The views of a scene show one set of named points, each view turned or mirrored, shifted and resized as a whole, with a little noise and some points left out.

Scene 1
View 1
<148>: [0,2,-10,17,4,14,35,-15,-22,3,8,-15,12,-7,10,-3,15,-3,-15,-2,8,-2,6,0,-4,-1,-21,-10,7,-3,-3,10,-11,-5,-9,-12,-18,10,19,10,13,-4,0,-8,-21,16,-16,17,21,7,3,-20,15,4,7]
<19>: [-33,2,14,-18,-19,19,7,-32,-15,-1,-6,-2,-24,27,-11,-19,-50,29,20,3,14,1,-2,14,-38,-6,6,1,-25,-14,14,-9,23,17,15,-13,46,10,7,-14,17,-21,6,9,21,-43,-9,24,8,-24,-33,-17,1,-14,-11]
<10>: [15,-17,-1,-4,0,-4,24,-15,-22,-2,8,-5,-9,6,20,-5,6,0,-13,6,-2,-8,10,1,0,2,-26,-23,4,5,-8,36,-15,5,-4,-8,15,10,12,0,13,-10,-10,-7,-14,7,-4,16,1,11,-3,-6,24,1,18]
<29>: [33,-32,-4,-11,-1,9,0,-18,-1,4,3,-14,-7,47,5,-22,0,9,4,32,-3,-3,-10,19,-29,22,-41,-16,50,14,-35,11,-46,20,16,-12,19,18,6,1,6,-16,3,-16,-20,16,10,14,-10,10,-10,12,34,-11,13]
<157>: [5,-5,-10,10,-3,17,27,-18,-17,7,6,-17,10,1,12,-7,13,-5,-12,3,6,-4,2,7,-7,3,-23,-10,20,-3,-14,5,-19,1,-5,-10,-16,12,12,9,14,-3,0,-9,-16,14,-14,17,15,10,-2,-15,16,5,3]
<30>: [19,-15,-15,3,-16,29,15,-30,-6,17,2,-23,15,13,15,-15,14,-16,-8,11,4,-8,-9,23,-14,12,-27,-8,60,-4,-42,-14,-38,9,1,-7,-22,19,0,12,19,1,7,-13,-6,19,-15,16,10,19,-11,-8,12,7,-12]
<101>: [36,-33,-3,-19,-18,2,7,-29,-10,8,3,-8,-9,21,28,-16,5,-13,-11,17,-6,-16,1,17,-4,12,-31,-24,46,4,-42,24,-38,16,4,-4,17,15,-5,0,20,-6,-6,-11,1,9,-3,15,-11,24,-15,6,22,5,4]
<189>: [12,-8,-12,8,-7,29,15,-23,-6,12,2,-22,14,20,4,-16,8,-2,-3,12,8,-2,-10,20,-22,11,-27,-3,46,-1,-30,-16,-32,8,3,-11,-17,17,8,11,13,-4,10,-11,-15,17,-11,16,13,8,-9,-8,16,-1,-7]
<84>: [26,-25,-6,-7,-5,10,8,-20,-8,5,4,-12,-2,28,11,-16,4,1,-4,20,-1,-6,-4,15,-17,14,-34,-16,41,7,-30,14,-36,13,7,-9,11,16,6,2,12,-10,-1,-12,-14,13,0,14,-4,13,-10,2,26,-3,9]
<218>: [24,-13,-15,13,0,3,37,-15,-26,8,11,-14,15,-17,34,2,36,-23,-31,-3,-3,-14,11,-1,18,1,-32,-23,26,0,-22,33,-29,-6,-17,-5,-27,11,11,14,18,5,-11,-13,-22,32,-18,15,12,29,8,-14,20,17,13]
<82>: [12,-12,-11,4,-6,29,9,-23,-2,11,2,-24,10,30,-1,-19,4,3,3,17,8,1,-12,22,-31,15,-28,-3,50,1,-32,-19,-34,12,9,-12,-10,18,8,10,9,-9,12,-12,-15,14,-7,16,9,6,-11,-5,18,-5,-5]
<197>: [-36,5,15,-16,-20,16,12,-34,-20,-2,-7,1,-24,17,-6,-15,-48,25,17,-3,14,-2,1,10,-30,-10,9,-1,-34,-16,18,-3,29,14,10,-12,44,8,6,-13,19,-18,3,11,24,-45,-13,23,10,-23,-31,-20,-1,-11,-12]
<64>: [1,-8,-3,-7,-21,19,15,-33,-14,9,-2,-12,-2,10,15,-13,-7,-5,-3,3,7,-9,-3,17,-13,1,-12,-9,22,-10,-21,-2,-11,11,1,-6,6,14,-1,1,22,-5,2,-3,10,-8,-16,18,7,7,-19,-11,5,4,-12]
View 2
<197>: [30,8,4,35,39,41,-4,1,29,7,-26,-22,10,19,14,4,33,-5,39,-19,-5,-1,9,-4,-36,12,-11,-10,27,20,27,-4,-2,22,-5,17,11,0,34,14,-19,6,5,-18,-35,5,7,-21,3,24,1,35,-24,15,-2]
<19>: [26,7,6,30,47,34,-5,4,24,6,-25,-24,8,20,15,4,36,-2,43,-24,-9,-4,9,-8,-30,16,-10,-7,28,20,26,-4,0,23,-6,21,13,0,34,18,-18,1,3,-14,-35,7,4,-22,-3,23,4,29,-21,15,-3]
<82>: [1,12,15,0,30,-11,0,9,-24,-25,-11,-3,-7,-6,16,-5,16,19,6,-32,-10,-4,26,-23,13,19,0,23,-8,-11,-5,-4,-15,-12,-2,13,15,-3,13,6,-11,-18,3,5,0,-13,-8,7,-13,-2,-2,3,22,23,-8]
<157>: [7,15,1,15,-1,9,1,3,-14,-21,-10,9,5,-10,11,-14,-1,3,-8,-17,-4,4,24,-3,3,7,2,12,-16,-13,0,-1,-22,-20,-3,-1,8,-6,12,-12,-9,6,12,-8,2,-18,-1,11,5,-4,-15,12,14,22,-1]
<64>: [1,15,4,27,17,15,12,-3,-14,-21,-19,-9,3,1,14,-3,14,3,0,-21,-5,5,25,-6,-16,15,-10,11,-6,2,10,-1,-21,-4,7,11,8,4,11,5,-23,-1,9,-9,-5,-13,2,3,2,9,0,15,12,18,-1]
<10>: [-1,9,-9,18,-9,8,0,4,-14,-16,-10,7,1,-16,-6,-29,-5,-11,5,-12,-12,-10,20,7,0,9,-15,12,-13,-3,15,0,-11,-2,2,3,0,-7,19,-10,-14,30,13,-9,-4,-4,5,-9,10,-1,-14,-4,4,8,5]
<189>: [1,14,12,6,19,-5,4,4,-26,-27,-10,0,-3,-7,16,-6,10,17,-6,-28,-7,2,27,-18,10,15,2,22,-15,-15,-7,-3,-20,-20,0,8,13,-2,8,0,-12,-14,7,1,5,-19,-6,14,-8,-3,-6,6,25,25,-7]
<148>: [16,14,-2,16,-7,17,-6,5,-4,-14,-8,12,7,-7,8,-17,-4,-1,-4,-13,-2,4,19,-1,2,2,7,5,-13,-14,3,0,-19,-20,-8,-5,7,-10,18,-16,-4,14,13,-11,-3,-16,0,7,9,-4,-21,18,6,22,-3]
<84>: [-13,9,3,6,12,-13,5,5,-31,-25,-11,0,-7,-17,1,-20,5,3,7,-24,-17,-13,26,-9,12,21,-16,25,-15,-5,5,-3,-11,-4,7,14,6,-3,11,2,-18,5,8,3,3,-6,-3,-4,-5,-1,-3,-16,20,10,1]
<30>: [-11,18,12,12,14,-8,14,-1,-37,-36,-14,0,-3,-10,18,-5,8,14,-16,-27,-6,7,33,-15,4,19,-3,27,-22,-13,-6,-3,-27,-21,9,7,11,3,0,2,-19,-16,8,-1,13,-24,-5,19,-5,-1,-3,4,34,22,-5]
<101>: [-26,9,0,20,6,-11,18,-2,-41,-32,-16,-5,-8,-18,-1,-21,3,-3,-3,-22,-16,-10,31,-1,-1,24,-30,28,-21,0,11,-3,-17,2,18,14,1,4,4,6,-30,12,9,-1,7,-7,3,-4,0,4,3,-21,25,4,5]
<29>: [-18,5,8,-6,24,-27,0,13,-38,-27,-9,-3,-16,-19,-2,-23,9,8,17,-30,-23,-25,25,-16,23,26,-20,32,-15,-5,4,-4,-3,2,5,20,7,-5,14,8,-15,-1,4,11,1,1,-6,-11,-13,-4,1,-29,22,7,0]
View 3
<84>: [-24,0,5,-7,-9,-13,-1,-2,7,-34,18,-7,2,4,-4,24,31,-1,13,-13,-1,24,-19,10,-3,-9,10,16,11,-8,-13,-3,5,10,13,-7,6,-12,21,13,9,-10,-10,22,18,0,-16,-3,-22,-2,-9,2,12,-6,18]
<189>: [-8,2,-2,-5,-8,-12,-17,1,8,-18,-2,-5,-10,-12,0,10,36,2,-4,-21,3,5,-11,12,4,-27,-4,3,20,-10,-7,-4,0,7,13,7,19,-1,24,16,-13,-14,-10,2,10,19,-7,5,-18,-15,-10,-7,2,-15,17]
<101>: [-25,-9,15,-8,-13,-13,-2,0,11,-34,28,-2,13,5,3,32,34,13,26,-21,6,22,-22,14,-14,-2,19,15,22,-1,-15,-11,7,17,25,-16,-6,-10,27,27,18,-13,-21,28,36,-8,-16,-7,-26,7,-15,9,7,-8,31]
<30>: [-12,2,1,-8,-11,-11,-20,0,10,-20,4,-2,-9,-8,3,21,41,11,8,-28,11,4,-17,16,-1,-29,-1,3,29,-10,-7,-10,0,14,21,3,14,-3,33,23,-13,-20,-17,4,22,11,-5,4,-19,-15,-16,0,-3,-20,29]
<10>: [-26,-6,29,-7,-1,-12,1,0,11,-33,26,-6,21,-10,15,20,1,6,13,-6,-13,8,-11,-3,-18,5,25,8,6,-6,-4,-5,-13,11,6,-9,-6,-17,14,-10,36,-9,-1,18,7,7,-9,-20,-14,0,-2,-2,9,14,7]
<19>: [25,-29,26,14,6,-16,18,15,8,-8,1,-6,16,-13,-9,-56,8,-6,-38,-20,-28,4,20,-28,1,35,24,-7,-6,30,-16,11,37,-22,23,-10,2,26,-24,10,25,27,3,26,7,43,-17,-4,-37,51,10,-35,16,15,-21]
<64>: [4,-17,21,1,-4,-13,-10,7,13,-13,8,-1,9,-17,9,-7,23,15,-4,-29,-2,-4,-2,-3,-9,0,17,-5,21,10,-8,-7,9,3,26,-5,2,7,15,19,8,-4,-13,11,21,23,-5,-4,-25,12,-8,-11,0,-3,14]
<148>: [-13,-2,23,-9,4,-9,-18,2,10,-15,6,-5,10,-29,22,9,-1,8,-3,-14,-10,-16,-3,-6,-11,-17,10,-5,13,-13,7,-6,-27,6,2,8,9,-11,18,-18,15,-16,1,-5,-6,26,3,-15,-4,-20,-1,-10,-1,7,3]
<218>: [-33,1,29,-16,-4,-8,-26,-3,13,-25,22,-1,16,-26,37,45,1,24,26,-14,2,-15,-18,7,-27,-25,18,-1,27,-20,9,-18,-41,25,8,3,-3,-26,39,-14,21,-32,-10,-4,9,8,7,-23,0,-30,-12,9,-7,4,26]
View 4
<29>: [-58,1,10,6,46,-17,27,3,16,13,-6,-18,-18,18,14,-3,9,13,23,-4,15,5,16,5,-13,-22,13,19,60,-19,13,16,24,33,-2,24,-34,4,66,-17,-29,18,-53,-2,-22,17,-9,1,23,19,-54,18,23,18,-4]
<19>: [25,-21,-26,14,8,-30,27,20,31,-32,-16,42,15,17,-27,37,-46,14,14,-45,3,-19,9,-4,4,16,-19,-26,29,-99,-18,-7,-30,-2,20,-47,-3,41,-13,1,-20,1,-39,17,2,35,-16,-37,-4,45,50,0,-21,-27,-29]
<157>: [-28,2,-5,4,14,40,0,-14,-5,-12,-6,-8,-20,1,18,11,13,31,-4,33,48,-5,21,26,-24,10,31,-14,1,-30,-19,4,25,20,-18,-4,1,-8,10,-9,-21,41,-15,-35,-21,15,-2,-3,-3,14,-25,-11,9,21,-28]
<84>: [-45,1,4,8,37,-2,8,-5,8,8,-4,-10,-21,10,8,1,9,23,11,3,26,2,17,16,-15,-10,27,5,40,-23,-3,8,22,29,-5,15,-26,-2,48,-16,-33,25,-38,-13,-27,22,-10,0,7,14,-40,12,18,17,-14]
<218>: [-30,8,2,2,24,54,-43,-26,-28,11,15,-20,-43,-14,19,-7,28,40,-22,41,63,0,14,45,-21,15,68,-14,-14,3,-28,-12,29,34,-28,12,-13,-30,14,-17,-34,51,0,-40,-37,21,-14,14,-17,3,-44,-9,15,32,-32]
<197>: [35,-22,-27,15,5,-22,16,20,23,-31,-8,45,10,11,-31,37,-49,19,7,-44,8,-19,6,0,6,21,-12,-32,17,-99,-25,-15,-34,0,19,-52,-1,37,-23,2,-22,4,-31,16,0,38,-21,-36,-10,43,57,-5,-26,-28,-35]
<101>: [-48,7,9,23,48,-10,-17,-14,8,19,0,-3,-27,11,-5,-2,6,36,6,-10,23,8,21,26,-21,-9,47,0,43,-24,-19,1,28,32,7,32,-35,-2,54,-20,-44,21,-30,-15,-40,32,-23,-4,-14,4,-38,31,27,16,-12]
<82>: [-51,4,-4,9,21,13,42,-4,21,-18,-27,-8,-4,20,21,19,7,22,19,25,25,-2,32,10,-31,-10,2,-2,37,-45,-3,26,32,11,-5,6,2,8,36,-9,-13,28,-39,-29,-15,8,7,-12,14,18,-31,3,16,18,-13]
<30>: [-61,14,2,23,24,29,11,-22,15,-11,-27,-8,-15,18,18,15,18,39,9,37,37,4,41,29,-46,-6,32,-12,27,-37,-25,22,51,13,-1,24,3,-2,37,-12,-24,35,-22,-51,-31,13,4,-10,-7,3,-35,14,27,24,-15]
<64>: [-19,2,-9,24,20,9,-1,-11,14,-14,-13,16,-9,13,-8,20,-9,36,3,3,27,-4,26,22,-26,9,24,-24,21,-60,-32,3,16,9,9,-3,-4,10,14,-9,-29,24,-20,-25,-25,26,-11,-20,-17,16,0,11,9,4,-25]
<148>: [-10,-3,-11,-7,8,46,-5,-9,-16,-13,4,-9,-22,-8,18,10,11,27,-10,33,53,-9,12,25,-13,19,31,-17,-14,-27,-17,-7,13,20,-27,-19,4,-11,-4,-8,-18,43,-11,-26,-16,18,-4,1,-2,21,-18,-24,-2,17,-35]

In a view up to two points have been moved. Name them for each view, in the order of its rows, or write none.
view 1 => <82>
view 2 => <148>
view 3 => <30>
view 4 => <157>

Scene 2
View 1
<3>: [-9,-18,5,-10,28,8,6,3,-3,4,4,6,3,-35,-7,-2,6,11,-15,3,-22,-1,0,1,6,15,35,-12,0,24,9,11,-3,-14,-34,-6,-7,-32,-14,-10,11,-9,13,-28,2,-22,-22,-10,14,8,5,15,7,13,2]
<201>: [-29,-32,36,-1,29,-18,-8,23,-76,-9,45,-16,-7,-76,-13,4,19,17,-25,-29,-60,16,45,10,-9,-1,44,-45,-29,-13,-31,45,10,-6,-51,7,-8,-43,-21,-4,-14,23,-13,-8,-5,-7,-65,9,6,43,8,-2,-12,-1,4]
<154>: [-39,-89,20,-38,64,19,49,1,-14,10,15,-23,3,-53,-12,-39,16,-1,-30,35,-18,-14,3,56,4,58,58,3,-11,19,27,-12,15,13,-49,84,-38,-5,-7,-8,17,7,-17,-38,-21,-5,-34,28,42,-1,-17,26,62,36,-27]
<214>: [-4,35,-5,-4,27,2,-15,-3,-16,-2,-1,30,9,-37,-10,2,5,24,-14,-12,-22,-8,1,-8,18,0,24,-10,-1,23,13,41,-5,-22,-24,-39,-10,-47,-14,-27,9,-24,23,-27,11,-14,-14,-10,0,9,21,13,-14,1,-2]
<46>: [7,5,9,11,-4,5,-4,-6,29,0,-23,26,10,-11,-12,15,-11,15,4,-18,-12,-5,-4,13,0,5,3,7,11,41,35,-12,17,-42,-27,-19,-12,-9,-9,3,24,-6,15,-32,16,-36,17,-7,16,-9,8,10,1,22,8]
<49>: [1,-35,4,-7,17,15,12,11,21,7,-5,-3,-3,-24,3,8,1,-1,-10,9,-14,9,-10,-20,-4,12,34,-16,10,35,2,-15,-15,-18,-32,-14,9,-29,-13,5,11,-6,23,-29,3,-40,-15,-28,18,1,-1,13,6,14,21]
<181>: [-16,-44,13,-15,34,7,14,17,-20,3,18,-15,-6,-47,-1,-3,13,3,-24,5,-30,10,9,-10,-2,17,47,-27,-7,12,-12,9,-13,-3,-41,4,0,-36,-17,-3,3,1,9,-21,-6,-23,-44,-11,15,16,-1,13,7,8,10]
<185>: [18,-11,3,15,-12,9,-9,18,32,2,-13,5,-5,-9,7,33,-8,2,2,-15,-18,22,-7,-47,-11,-10,16,-25,18,38,-10,-18,-21,-37,-26,-57,29,-34,-18,15,7,-4,35,-22,14,-57,-7,-49,8,2,7,4,-21,5,45]
<129>: [-2,26,13,14,0,-4,-12,-19,13,-6,-24,42,19,-17,-25,7,-12,29,5,-29,-16,-19,9,49,9,8,-7,22,7,36,57,3,40,-50,-26,-4,-37,0,-5,-10,27,-5,3,-35,23,-22,26,18,17,-10,15,8,5,26,-13]
<160>: [-18,-28,32,6,13,-10,-4,13,-32,-6,20,-4,0,-50,-14,8,7,15,-13,-24,-42,9,29,19,-7,4,25,-23,-14,7,-2,13,19,-21,-44,9,-12,-21,-15,1,2,18,-7,-16,2,-21,-31,7,13,20,4,1,-2,13,5]
<39>: [-10,-52,6,-17,33,17,24,10,10,7,4,-11,-2,-33,0,-6,6,-2,-18,18,-14,3,-7,-4,-1,27,45,-14,4,30,5,-13,-11,-7,-38,12,-3,-27,-14,0,11,-6,13,-31,-5,-29,-26,-15,24,1,-6,18,22,18,9]
<87>: [1,22,-6,-4,23,7,-13,5,-9,-1,0,22,2,-33,-1,8,5,19,-15,-7,-21,0,-4,-27,13,-3,29,-16,3,24,-1,32,-18,-20,-25,-46,5,-52,-17,-21,6,-24,30,-24,10,-22,-20,-26,0,12,19,13,-19,-2,11]
View 2
<46>: [14,-24,-7,-19,-19,-12,62,-41,35,-3,2,25,49,27,19,-6,18,20,-27,-21,22,-39,2,-35,-20,13,37,23,-6,13,-6,16,3,-9,7,44,10,2,7,-29,28,18,34,11,-14,21,-7,-26,17,-14,-3,12,-19,-62,10]
<201>: [-29,45,2,48,-19,34,-37,-38,-12,-26,-43,-39,-15,-26,20,49,26,-4,60,-15,-57,-95,27,-17,40,-53,-58,36,-35,38,24,-19,12,-13,-17,13,-21,0,26,24,43,-32,-52,-19,-13,-6,-28,8,-2,64,25,16,13,4,-28]
<214>: [10,-10,4,-14,-23,19,26,-24,-10,-10,-6,16,24,29,24,-1,14,29,-4,5,17,-34,22,-25,30,-25,0,7,-28,33,17,17,-16,-5,17,-9,-2,7,0,-25,22,-22,-26,-4,-1,38,-28,-37,-19,-8,-19,-19,-16,-4,19]
<129>: [8,-38,-30,-32,-58,-16,63,-56,22,-37,3,43,32,28,21,-4,8,13,-27,-25,5,-38,19,-19,-50,-7,26,44,-17,26,20,15,0,-10,40,39,35,-1,3,-41,42,28,48,32,-13,40,-28,-12,31,-39,9,13,-49,-39,9]
<49>: [16,10,13,11,34,-6,33,-13,38,16,-6,-2,45,24,16,-2,25,19,-19,-6,23,-39,-3,-45,27,27,24,12,-8,5,-4,15,11,-25,-25,23,-20,4,13,-5,17,10,2,-15,-12,-6,20,-27,-2,41,1,-1,23,-60,-4]
<39>: [12,17,2,23,53,-17,18,-4,40,2,-2,-7,39,30,15,-2,21,5,-23,-4,15,-34,8,-38,26,29,20,26,-19,9,20,16,22,-46,-24,9,-8,3,16,1,20,25,7,-10,-5,-13,32,-15,8,56,23,-5,30,-48,-10]
<160>: [-15,19,-2,25,-13,12,3,-40,11,-21,-27,-17,10,-4,17,29,22,1,28,-19,-29,-77,16,-25,13,-26,-21,34,-25,25,12,-7,10,-14,-11,29,-10,-2,21,4,38,-7,-14,-6,-16,0,-18,0,9,38,22,19,2,-25,-20]
<3>: [6,7,-1,11,15,0,18,-16,18,-8,-6,-1,27,23,17,5,18,12,-8,-3,5,-40,16,-27,22,0,6,25,-25,21,22,11,8,-29,-6,5,-4,3,13,-8,24,6,-8,-6,-5,7,3,-18,0,33,12,-7,10,-27,-1]
<154>: [-8,32,-46,54,60,-43,-21,1,48,-54,1,-13,6,26,11,3,3,-39,-28,-8,-34,-37,45,3,-6,23,-6,88,-45,24,99,13,52,-98,0,-22,34,-3,30,16,41,72,30,12,5,-25,48,33,43,84,98,-3,33,-10,-35]
View 3
<201>: [-39,20,-11,-18,1,-14,5,12,-8,58,7,11,-20,27,-15,17,54,-19,-26,-7,30,61,2,46,3,27,28,28,9,20,15,-1,12,5,12,-20,14,-36,-7,-33,20,15,16,-12,9,-30,20,-31,-8,-11,-30,35,30,-20,2]
<46>: [5,37,-1,-3,14,10,-12,-22,41,-28,5,-14,7,-7,-2,-11,14,-3,25,-34,-6,3,-17,4,-3,-1,11,-6,-30,-7,-24,-22,-36,-28,-4,-13,-23,9,-15,51,-16,17,-33,-5,4,-18,-4,-34,45,-4,6,-2,-23,13,7]
<87>: [2,16,-1,-16,-16,-1,-7,0,22,-6,-11,-21,-11,22,-12,10,-10,-10,17,0,3,29,-38,24,6,0,0,9,-18,-39,-1,9,-32,-39,-11,-32,-3,-22,-13,28,6,13,-8,-13,1,1,16,-30,12,-8,-19,7,11,14,-4]
<39>: [-12,-9,-8,-11,11,20,1,16,16,-25,15,-1,-4,1,-1,-39,40,-8,-10,-42,-3,10,-19,28,11,4,14,13,-2,-20,17,7,-22,-16,16,-1,-5,5,-33,51,-12,20,-6,-43,-18,-10,2,-3,30,-16,-23,7,1,12,11]
<3>: [-8,6,-2,-10,1,12,-4,3,14,-10,4,-6,-3,11,-6,-16,24,-7,-2,-20,4,21,-17,25,3,4,12,6,-4,-15,3,6,-16,-22,4,-14,-8,-5,-17,27,-4,20,-7,-28,-11,-14,7,-13,18,-13,-16,10,-3,8,9]
<181>: [-21,-4,-9,-15,4,8,4,19,5,6,9,3,-12,14,-7,-19,44,-12,-17,-25,9,32,-17,37,9,12,16,21,4,-13,22,10,-11,-11,14,-11,4,-13,-26,19,1,18,7,-35,-10,-14,11,-11,14,-15,-31,16,15,0,6]
<160>: [-25,26,-7,-12,11,-4,0,-1,11,26,9,5,-10,10,-8,3,46,-13,-11,-21,16,38,-2,32,1,16,24,15,-4,13,3,-10,-5,-6,6,-15,0,-17,-11,-1,3,15,-4,-10,6,-29,9,-32,15,-9,-16,21,7,-8,5]
<129>: [8,50,10,10,10,11,-20,-45,43,-19,2,-14,17,0,-3,-2,6,3,24,-26,-2,3,4,-4,-16,0,22,-23,-29,20,-49,-24,-14,-29,-11,-19,-38,12,7,25,-17,26,-43,5,0,-36,-10,-29,39,-2,28,0,-47,8,19]
<185>: [-2,29,-18,-30,13,-7,-1,11,39,-21,2,-15,-22,-7,-2,-1,15,-15,31,-37,-9,17,-55,20,21,0,-7,21,-34,-48,13,-24,-68,-35,1,-17,8,-10,-39,74,-5,-3,-17,-4,23,8,10,-56,49,-4,-26,1,19,16,-18]
<154>: [-26,-29,0,13,19,43,0,12,-6,-13,31,19,16,7,-2,-66,78,1,-50,-48,9,8,28,31,-5,11,40,-1,30,33,11,24,34,8,30,14,-25,19,-17,9,-21,44,1,-68,-51,-44,-7,42,15,-27,-9,16,-27,-2,43]
View 4
<49>: [5,15,9,10,0,-5,-4,-6,5,-11,12,-3,18,-27,13,-10,22,8,8,3,-17,2,20,-19,-15,3,13,-4,-21,3,-18,-7,-21,2,12,11,27,-17,-38,16,-3,1,-16,-8,17,-7,-16,-25,15,-8,-1,2,-14,-7,3]
<154>: [-13,42,-51,33,-42,-6,27,40,16,0,61,-27,-32,-28,21,30,3,15,35,28,-44,10,61,-24,74,-37,44,-8,-17,-84,-24,51,-31,-23,-11,21,62,-14,-43,13,-2,9,16,-2,-19,-3,-5,-44,61,-51,-13,-11,-31,-26,-49]
<3>: [0,30,-5,11,-3,1,-1,-1,2,8,17,-9,7,-13,-4,6,15,11,-2,7,-12,1,14,-8,17,-4,22,-5,-7,-15,-17,0,-15,-4,3,4,24,-6,-15,17,-3,3,3,-5,0,4,-7,-7,21,-6,-1,5,-13,-11,-6]
<160>: [0,49,-2,-13,6,8,9,21,6,2,6,-19,0,8,-12,12,12,9,-15,13,-13,1,2,5,20,3,45,17,-4,-36,-7,7,-9,-8,-19,-4,19,-1,14,6,-15,-25,7,3,13,-5,-23,-7,18,-7,-17,-9,7,6,-23]
<39>: [0,20,-3,17,-7,-8,4,0,9,-8,24,-9,5,-30,17,-4,20,10,17,7,-23,5,33,-20,5,-3,15,-8,-21,-17,-23,9,-22,-5,6,18,36,-17,-46,15,-5,5,-8,-12,11,-7,-13,-32,27,-20,-3,0,-20,-15,-5]
<214>: [3,31,-1,9,4,11,-18,-18,-6,27,3,-4,16,-2,-28,11,13,13,-22,3,8,-5,-11,2,20,2,16,-12,9,9,-16,-19,-7,-1,11,-11,4,8,13,20,1,15,9,-1,-13,18,8,25,7,14,13,15,-6,-14,7]
<129>: [17,20,-31,-17,-46,9,-12,38,-5,-4,7,12,24,-22,-16,34,-36,13,-24,-6,-18,-16,6,5,5,-40,45,1,4,0,5,-31,-31,11,58,-24,19,8,26,47,12,14,-19,40,-34,22,28,21,20,-10,-2,-5,5,-9,-17]
<185>: [15,5,34,-13,19,-2,-14,-17,0,-18,-16,6,44,-22,7,-25,24,3,-10,-11,-7,-2,0,-10,-58,19,7,6,-18,38,-12,-32,-14,12,21,1,10,-17,-23,19,-9,-13,-33,-5,36,-9,-23,-16,-5,9,-2,3,2,6,22]
<201>: [-10,74,4,-15,31,16,20,11,9,18,6,-36,-14,35,-24,12,32,11,-21,24,-4,7,-9,13,48,22,51,26,2,-61,-10,25,5,-21,-61,-1,13,5,28,-13,-25,-40,33,-11,21,-14,-40,-6,18,-1,-20,-11,12,10,-30]
<87>: [3,25,19,11,21,9,-18,-33,-6,22,-4,-5,24,-3,-21,-5,28,10,-18,0,9,-4,-13,-3,-1,18,6,-11,1,21,-20,-21,-4,1,3,-3,1,3,-2,13,-3,8,3,-12,6,10,-6,16,-1,19,13,17,-7,-10,18]
<46>: [15,10,-8,-13,-26,2,-11,19,-1,-14,3,10,30,-28,0,13,-13,8,-11,-7,-17,-12,12,-5,-20,-21,28,2,-6,12,-2,-29,-28,12,48,-11,20,-4,-3,37,5,8,-26,23,-8,11,10,2,14,-6,-3,-2,1,-6,-2]
<181>: [-7,39,1,12,12,2,7,-4,8,6,19,-21,-4,-5,1,0,30,9,5,16,-14,6,16,-9,21,10,24,4,-12,-31,-22,17,-9,-12,-26,13,25,-11,-23,2,-14,-12,9,-17,17,-9,-27,-22,22,-10,-7,-2,-12,-6,-12]

In a view up to two points have been moved. Name them for each view, in the order of its rows, or write none.
view 1 => <160>, <39>
view 2 => none
view 3 => none
view 4 => <87>
